Each row is a point on a landscape with many peaks, with its height.
A climber steps from a point to whichever of its 2 nearest points has the largest rise for the distance, and stops where none of them is higher. Distance is the straight distance between rows; heights are no part of it.
kamef: [  1  -5  36 -19 -33  10  -3  18 -17 -69   2 -38 -21   7  20  38  26  50
  -6  17]  (h 167)
Vufit: [-14  46   2 -48 -33  -6  22  35 -51 -22   2  14  41 -23  15  30  32   6
  32  -7]  (h 456)
gugub: [-55  13 -36   8  20  29   8 -23  24  25  33 -21 -31  -4 -41 -23   3  12
  13  20]  (h 218)
foze: [ 38 -22 -12   6   6 -28 -12 -14 -50   6 -22 -46   0  -5  35  25 -39  18
 -30  31]  (h 131)
Falog: [ -9  40  38  15 -34  35  -9   9  53  -3  22  48 -17  17 -18 -11  26 -34
  23 -19]  (h 243)
tud: [  4 -24   0  31 -13   2 -19 -71  17   5  25 -45 -75  41  -3   1  22  26
 -16  21]  (h 261)
pem: [ -2 -59 -27  10  37  -7  -2  47 -10  47 -56  -1  77 -13  10  -6 -26   3
  18   8]  (h 404)
ginud: [ 53  25  37 -13 -10 -30  26  18 -21 -45  55  30  48 -19  23   0 -14 -35
  25  15]  (h 367)
Rubam: [ -4  42  86  -7  -8  24  25  22  11 -38   3   0   8   0   4  18 -14  15
   1  -6]  (h 303)
boz: [ 60   9 -45  42  21 -28 -26  -2  10  -1  14   2 -22  14  20  -8   7 -97
  24  34]  (h 544)
zude: [ 17 -44 -13  32  25 -31 -34 -75   0  34  11 -34 -38  32  -4 -17  -2  -2
 -25   7]  (h 272)
kuz: [ -1  16   7  36   3 -66  32 -31   2   4  24  38 -25  24  14 -22  -3 -27
  11  33]  (h 649)
Sezi: [-26 -68  -4   6  47 -10  37  -4  15  35 -86 -30  43 -26   9  17 -13  86
   4  23]  (h 658)
sidog: [-33   6 -13  22  22  35  -2  17  15  46 -48 -30   5  22  16 -30 -32  -3
 -59   7]  (h 353)
dito: [ -1   3 -29  23  -4 -54  -9 -23  -5  29  -4  13  -2  34   3 -34 -28 -28
 -12   7]  (h 589)
Tane: [ 19   6  37  -1 -34  25 -23  29  33   7   8   9  27  15  -2 -29 -32 -23
 -30 -27]  (h 276)
lopav: [ 34  19  -4   2 -27  14 -18 -21  15  38  34   8  -6   5  -1 -29 -15 -76
 -14 -18]  (h 516)
gibu: [  9  15 -32 -19   2  40 -35 -20 -31  12 -19 -35 -31  -1  23  12  -9  -7
 -42 -15]  (h 517)
deriz: [-12 -34 -38  -3  92 -18 -26  -4  21  48 -24  20  16 -38 -19   2  18 -11
  31  -6]  (h 61)
Bek: [  8 -47 -25   8   5  -9 -11  65 -44   1 -62   2  62  13  22  14   4  18
  15  -5]  (h 318)
zomul: [-50  31  64   8 -83  -5 -13 -23  -1   7  33   2 -33  66  17 -11  28  10
 -11 -15]  (h 198)
tiguv: [ -5   5  21 -16 -13 -13  38 -11   4   2 -65   2 -14   6  37  13  -4  66
 -34  -5]  (h 380)
sak: [ 32 -32 -13  17  -5 -36 -11  42  -1 -33  55  13  63  -7 -17 -11 -40 -38
  14  16]  (h 313)
Zanet: [ 19  54  15  25 -55  -1   3 -27   0   3  50  10 -33  23  36  -6  31 -68
  18  12]  (h 742)
fam: [ -7 -10  -4  21 -13 -13  10  34  10 -39  53  -7  17  10 -35 -26 -19  -9
  28  41]  (h 283)
Gep: [-33   8  27   5 -14 -27  27  46   3 -45  30  -1  30  18  -7  -4   7  46
  21  18]  (h 262)
Tib: [ 35 -53  40  28   1 -36 -33 -33   8 -31   8  -8 -38  32 -24   3   4  25
 -27  12]  (h 147)
fafi: [-13  44 -15 -33 -32  38  28  19  39  36  10  36  21 -28 -28  -9 -17 -38
  25 -33]  (h 256)
naral: [-16  17  43  25 -61  39 -28 -42  28  17  31  11 -38  42  -7 -28  34 -21
  -3 -28]  (h 215)
roki: [ 20  25  -7  65 -24 -29   9 -51   3  10  30  13 -42  47  30 -26  33 -49
   8  26]  (h 690)
Bekol: [ -6  34  19 -23 -22  36  27  35  11 -22  20 -14  23 -42   2  -3 -22  -2
  -2 -12]  (h 271)
vup: [-22  12  20 -32  -7  10  41  -6 -22   6 -42  40  24 -21  39  25  13  34
 -35 -37]  (h 345)
Tosil: [-15 -65 -18 -10  13  34  -6  -6 -14  26 -51 -95  -4   1 -15   8 -38  40
 -23  32]  (h 374)
vevu: [ 11 -13   9  -5  26  16  31  32 -20 -40 -23 -19  26 -26   7   8  14  35
  13  -1]  (h 471)
Govok: [ -2 -22 -30   1  12  -4 -18  63 -20   1 -46  -9   2  15  14   5   9  -3
  12  33]  (h 270)
duv: [-15 -56 -39  18  11 -35 -52  -8  10  29  23  14  -4  24 -54 -24 -12 -16
  20  22]  (h 428)
vami: [-46  32   6 -63 -62  48  23  35  18  13  11  37  41 -38 -35  25  16 -18
  38 -38]  (h 379)
lagaf: [  0 -21 -25   5  44  15 -20 -25   4  59 -56 -24  -1 -26  13  -4 -33  11
 -43   7]  (h 396)
pel: [  5   1   0  27  -6  21 -22  25  21  43 -26  -7   9  31   6 -49 -51 -39
 -37 -20]  (h 314)
zad: [ 73   3 -30  -7 -23 -29  34  34  57  19  67  39  28 -13 -24   0 -40 -69
  47  -5]  (h 421)
gigos: [-25  34  14   4   0  33   7 -15  43  25 -15  49 -32 -15 -22  -2  32  -7
 -15 -28]  (h 278)
ziv: [-21  51  52 -63 -29  32  32  13 -41 -41 -22  -5  24 -21  26  42  31  20
   8 -12]  (h 391)
luto: [ 57  35 -21 -15 -33 -20  21  20  37 -23  43  33  -9   5   8   8  -9 -74
  29   6]  (h 464)
mima: [-26  39  49   1 -35 -19   8 -16 -17 -34  38  -3 -30  20   1  11  24  16
  -6  -7]  (h 187)
Leda: [ 51 -39  27  43   3 -45 -34 -20  24 -21  25  21 -27  54  10 -10  -3 -35
 -10   8]  (h 141)
zoz: [  7  -1  -5 -15   0  -9 -30   9  -1 -11 -10  61  -6 -10  -5  10  30  -4
  -3 -24]  (h 325)
tono: [ 18  16 -34  -7  25  16   3  20  33  22   1  23  11 -38 -11 -15 -30 -29
   5 -20]  (h 197)
ramu: [-19  17 -38 -34  40 -15  28 -45  -8  11 -22  15 -31 -38   1  20  31  37
  17 -13]  (h 202)
buri: [  4 -54 -19   5 -19  -9 -65  -8 -17  32 -37 -45 -33  47  -9   5 -20  29
 -32  17]  (h 311)
kikat: [ 22  41  78 -29 -13   7  14  41 -13 -56  36  16  47 -22  26  18  -1   3
  23 -18]  (h 332)
kupo: [-36 -69 -18   3  41  20  21  34  -6  39 -77  -3  61 -39  -7  -7  -4  54
  -2 -13]  (h 532)
tes: [-32  30 -13 -22  24  21   4 -40  16  14   5  28 -16 -51 -43  23  33   4
  24 -27]  (h 236)
rim: [-52  -3 -77   7  22   5 -11  -3  10  54   2   1 -13   1 -18 -14  -2 -15
  17  11]  (h 185)
nopi: [-34  33  16   0  -3  51   5 -35   3   7  28 -28 -51  11 -14 -13  29   9
   0   3]  (h 237)
kapi: [  4 -16   3 -18  11  21  16   5   4   9 -50 -58  -4 -18  12  28 -15  60
 -41  11]  (h 406)
pimen: [ 16 -15  11  23  32 -28  20 -19   1  -3  40  12  21 -24 -29 -33 -45   9
   5   6]  (h 418)
zup: [-40 -66 -50  -4  78  13   6 -12  28  48 -24 -19  31 -52  -4   7  24  28
  13  -6]  (h 95)
Zetuk: [  8   6  14  -6 -37 -23 -28   6 -26   0   7  -3   1  33  26  -8 -22  27
 -35   7]  (h 145)
Zes: [ 55 -25   7   5  30 -15   7  22 -40 -53   8 -30  32 -18   5  12 -24   6
   7   3]  (h 429)
zitib: [  1  22  15  -7 -15  26  -8 -63   4  -3  -9 -30 -70  15   3   4  33  43
 -38 -10]  (h 252)
Bebuv: [ 21  11   7  19  56   0  26  42  10 -31 -23 -17   3 -11   4  -9  -7   5
  15  40]  (h 520)
temir: [ 60 -29 -39  19  16 -13  -2  45  41   3  28   4  35 -15 -35 -15 -43 -58
  44   0]  (h 365)
kozut: [ 26  -7  -7   8 -29 -47  -5 -32 -35  30 -16 -30 -37  26  52  -2 -23  19
 -43   5]  (h 137)
fel: [  5  21  21   2   0   0   7 -35  -5   0  41  17  -5 -10 -22 -11 -12 -25
   7  -5]  (h 459)
bokun: [ 62  23 -15   7  -6 -29 -23  11  13 -21  16  48 -22  32  17  12  30 -83
  18  15]  (h 502)
Buso: [ 22 -23  44   5 -39 -47 -26 -38 -35 -45  35 -10 -18  35  13  19  -6  27
 -34   5]  (h 152)
zesa: [ 13  46  14 -19 -49   3  -7  16 -29 -36  46  11 -15  38  39  21  16 -45
  22   7]  (h 662)
Gese: [ 55  11 -14  21  42 -23 -16 -26  -9 -12  19 -18 -38   0  11  -6   0 -47
  -7  40]  (h 507)
kemis: [-18  42  -9 -30 -42   0  -7  58 -21 -46   0  25  14  25  41   9  10  -3
   9   3]  (h 556)
Tivu: [-29 -43 -25  10 -11  28 -24  33  -2   1 -25 -69 -13  34  -9   6 -13  43
 -17  22]  (h 342)
zul: [-33   2  -6 -36 -14  16  -4  18 -10 -33 -44  36 -14   5  -3  25  56  33
  -5 -12]  (h 371)
Maz: [-26  54  23 -13 -51  27  44  27  10 -16  65 -11  26 -15 -17  -6 -46 -28
  28  -3]  (h 238)
Lamob: [ 18 -20  -6  -2  70   9   6  -3  26  -5 -37  31  23 -44  -7   4  19   8
  30 -14]  (h 35)
bel: [-47 -34 -34 -12  54  29 -20 -24  18  25 -25 -37 -17 -25 -27  17  10  47
 -16  -8]  (h 126)
mede: [ 25   1 -26  30  79 -33  -3 -35  18  22  -1 -13 -14 -26  27  -3 -25 -21
  -6  23]  (h 518)
duvim: [-21   7   5 -33  10  49  58  26 -20 -25 -14  -6  44 -65  -7  32  34  16
  17 -18]  (h 426)
legun: [ 48   1  43  11   1 -26 -23  30  -6 -53  23  10  16  17  10  -3 -17 -14
   1   5]  (h 397)
nimu: [ -7 -12 -65  14  26 -30 -17  41  15  22 -16  16  14   9 -18  -5  13 -13
  36  13]  (h 228)
gibul: [-41   3  -6   2  16 -11  49 -27   4  27   9  11  17 -38 -24 -28 -25  23
  24   3]  (h 375)
linol: [ 13  -8   5 -17  34  43 -13  -7  -9   5 -39 -34   3 -27  -7   8 -11   9
 -47 -29]  (h 453)
Moko: [ 14 -45   5  30  -3   0 -66 -33   3  28 -14 -22 -32  61  11 -31   6  -1
 -40  -6]  (h 288)
zised: [ 19 -11  18  32  72 -29  32 -11  33  -2 -39 -13 -16 -13   4   0 -23  19
   1  39]  (h 561)
lepi: [-15 -30   4  -2 -35 -46 -12 -58 -40 -13  38 -14 -36  16 -18  -5   0  33
 -12  -1]  (h 157)
fufek: [-30  69 -13 -16 -27  48  26   5  -5   9   8 -11   2 -14  32   1   0 -30
 -15 -12]  (h 245)
buv: [-48  19 -20  -4 -29  38 -22  43  -5 -23 -14  28 -23  24  11  14  43 -14
  15  -7]  (h 446)
folir: [ 27  11 -31   9  -9  18 -42 -37 -12  30   2 -25 -41   8  27 -28  10 -48
 -19 -13]  (h 579)
dasak: [-21 -36  -5   0   0  11 -23 -31  -6  11  -8  -1 -26  -3 -36  -8  25  47
 -22 -23]  (h 151)
geme: [ 33 -22  25  24  23 -31 -26  33  16 -50 -27  50   3  17   5  10   9 -10
  -5  -5]  (h 368)
datev: [-22  16 -25 -42 -16  54  40  39  17  -2 -21  41  46 -53 -16  46  41 -19
  41 -37]  (h 725)
Volov: [  1 -12  63 -34  -4  -8  43  -7 -24 -34  15  26  33 -26 -27  10  22  46
  28 -24]  (h 310)
daz: [-12  13  25 -16  -5  -3  50 -28 -18  -8  10  -7  32 -28 -17  -6 -16  65
  11 -23]  (h 337)
Zetib: [ -5   7  46 -23 -19   6  -7  15 -33 -60  54 -24 -10  11 -35  26  10  30
  16  -3]  (h 177)
pevef: [-35  48   1 -18   2  55  38   0   5  18 -41  13  31 -39  17   6  -3  -6
 -37 -28]  (h 289)
Mopor: [-41   1 -15  -3 -21 -28  -7 -44 -31   1  10  31 -24  21 -26   0  27  21
   5 -13]  (h 170)
bitov: [-15 -39 -48  24  14 -47 -28  -6 -35  47  -5  -4  15  21 -10 -14 -30  10
  -4  28]  (h 511)

Call two points neighbours if one is among the 2 nearest of the other. Go from one point of each pair to the other, from neighbour to neighbour, staying as high as possible. Name the lowest point that can't be avoided.
datev / folir | Volov
boz / zised | Gese
datev / boz | duvim

For each start below, name every point that the climber comes to, in order.
Gep | fam > sak > temir > zad > luto > bokun > boz
tud | zude > Moko > buri > Tivu > Tosil > kapi > linol > gibu > folir
fufek | pevef > vup > tiguv > kapi > linol > gibu > folir
rim | nimu > Govok > Bek > pem > kupo > Sezi
